Points, in no order, along strands that fork and pass close to each other.
In the rows, zero is written as 128.
Two points are linked if the straight distance between their rows is under 75.9. Some points are linked to none.
J_507: [ 33  24 113 147 146  73 124 108 168 112  95 125 144 117 168 161 107]
J_779: [139 169 130 102 130 117  92 122  82  90 173 157 172 151  83  97 153]
J_927: [ 83 167 144 162  98 115 115 147 127  87 110 119 141 125 104 154 128]
J_853: [137 127 133 128 144 168  91 143  81 119 147 129 113 119  75 121 230]
J_782: [199 157 124  92 104 147 125 149 126 124 124  92 181  95 123 112 111]
J_896: [ 60  80 150 105 110 125  69 160 153 106 122 184 127 122 169 163  50]
J_753: [161 160 116  82 146 132  86 123  79 116 188 153 171 142  96  92 185]
J_81: [104 163 152 137 118 130 136 124 173 108  98 111 115 126 163 156  60]
J_949: [ 62 136 157 145 113  89 104 148 183  96 100 133 135  91 146 208 122]
J_96: [192 129 121  95 133 155 110 146  81 150 153 115 143 111  95  90 195]
J_630: [ 79 110 170 108 110 115  82 160 163  98 113 189 121 111 165 190  75]
J_128: [163 170  63 128 157 140 123  92 113 142 184 149 168 150 115 115 186]
J_329: [149 170 129 104 120 107 126 121  92 120 179 134 177 142 102  84  91]
J_111: [142  73 122 132 151 132 158 102 151 168 115 146  66 155 181 112 105]
J_755: [150 139 126 132 123 133 141 137 102 144 144 133 112 137  99 105 116]
J_536: [196 148 127  96 102 138 150 136 140 136 123  98 169 104 135 106  77]
J_278: [ 58  63 150 140 155  56 147 128 166 142 105 111  74 143 173 151 130]
J_49: [125 131 154 129 132 167  85 133  79  85 133 117 136 110  65 115 209]
J_574: [169 135 115 108 146 166  99 148  85 141 162 126 132 124  86 107 208]
J_284: [140 123  70 170 143 157 176 101 146 179 118 115  94 138 144 128 170]
J_274: [ 62 173 158 148 118 103 139 123 158 111 104  87 120 142 150 146  69]
J_514: [166  65 100 131 145 149 160 110 139 165 116 163  80 138 166 115 128]
J_127: [ 60 112 167 121 118  89  81 158 175 106 104 174 129  97 161 214 100]
J_535: [ 63 141 154 164 100  85 121 143 153  93  94 111 136 107 121 180 135]
J_172: [ 89 107 161 158 103 119  86 126 142  84  83 120 157  92  97 191 198]
J_515: [ 87 105 156 148 130  99 154 122 137 152 106 115  74 153 160 127 107]
J_320: [191  85  94 125 145 150 162 125 138 179 129 154  90 124 146 117 151]
J_324: [185 118  83 135 141 156 147 136 129 175 135 137  99 124 124 123 174]
J_696: [169 166  83 103 155 141 106 119  96 144 192 145 166 141 108 104 187]
J_854: [180 137 127 107 116 137 165 127 147 130 117 105 143 112 137 107  66]
J_513: [ 59 139 159 152 126  86 141 130 120 141 122 107  90 158 137 129 104]
J_272: [ 66 155 157 154 114  98 148 126 138 119 106  98 111 146 138 132  86]
J_392: [113  92 134 143 145 118 156 115 145 168 111 135  64 148 171 129 124]
J_941: [131 138  81 165 152 151 173  97 148 187 131 110  90 147 151 126 140]
J_220: [115 135 111 150 149 135 160 115 143 183 136 122  72 152 158 128 128]
J_881: [134 179 131 106 119 103 106 110  95  85 171 156 182 155  95  96 109]
J_975: [199 121 115 100 126 142 129 148  93 168 152 121 136 120 109  93 158]
J_783: [145  86 116 120 123 145 155 105 152 107  92 137 129 128 164 126  72]
J_891: [ 56  48 143 148 134  63 146 119 161 116  92 125 113 123 158 160 129]
J_875: [119 172 136 148 104 134 131 139 133  96 117 115 138 124 106 135  98]
J_579: [ 93 152 116 160 131 125 100 144 100 137 150 146 112 148 102 143 197]
J_591: [114  64 114 134 130 142 152  95 155 116  92 143 122 145 181 119  68]
J_846: [152 135 149 118 128 176  96 138 107  73 114 102 160  91  73 127 187]
J_343: [ 98  92 130 151 106 128 132 119 155  97  83 145 135 116 152 168 117]
J_918: [140 162 131 110 150 111 143 109 109 165 198 134 135 162 126  85  76]
J_899: [178 155 128  94 113 155 107 143  98 108 132  88 185 105  95  97 149]
J_323: [135 176 139 130 114 138 136 133 157 107 110 114 129 119 133 143  71]
J_484: [170 142 141 101 128 172 102 140  95  89 125  92 169  94  82 110 180]
J_331: [168 103 127 117 121 143 162 113 142 120 100 128 131 124 146 114  71]
J_647: [191 117 122 110 121 134 145 144 100 159 139 123 124 121 107  93 131]
J_800: [141 159 131 119 128 120 146 123  99 148 166 126 135 147 108  88  78]
J_94: [146 150  95 142 142 147 131 136 108 164 154 140 108 140 109 124 159]

A fork is a point with three links, a tip a point with one. Leave the first point through the second and follow the links. Name the first fork or tip that comes.
J_323; J_875 | J_896
J_779; J_881 | J_800
J_284; J_941 | J_392
J_49; J_853 | J_755
J_881; J_779 | J_128
J_899; J_782 | J_591

Follow the links from the first point to the second, and from the first to the third. Name the last point that the two ways share.
J_272; J_320; J_941 | J_392
J_918; J_320; J_96 | J_755
J_96; J_320; J_918 | J_755

Name the points in between on the shortest way along the links from the first point to the second, in order.
J_111; J_513 | J_392 > J_515
J_927; J_515 | J_875 > J_323 > J_81 > J_274 > J_272 > J_513
J_949; J_896 | J_127 > J_630
J_647; J_918 | J_755 > J_800
J_49; J_647 | J_853 > J_574 > J_96 > J_975
J_329; J_320 | J_800 > J_755 > J_94 > J_324
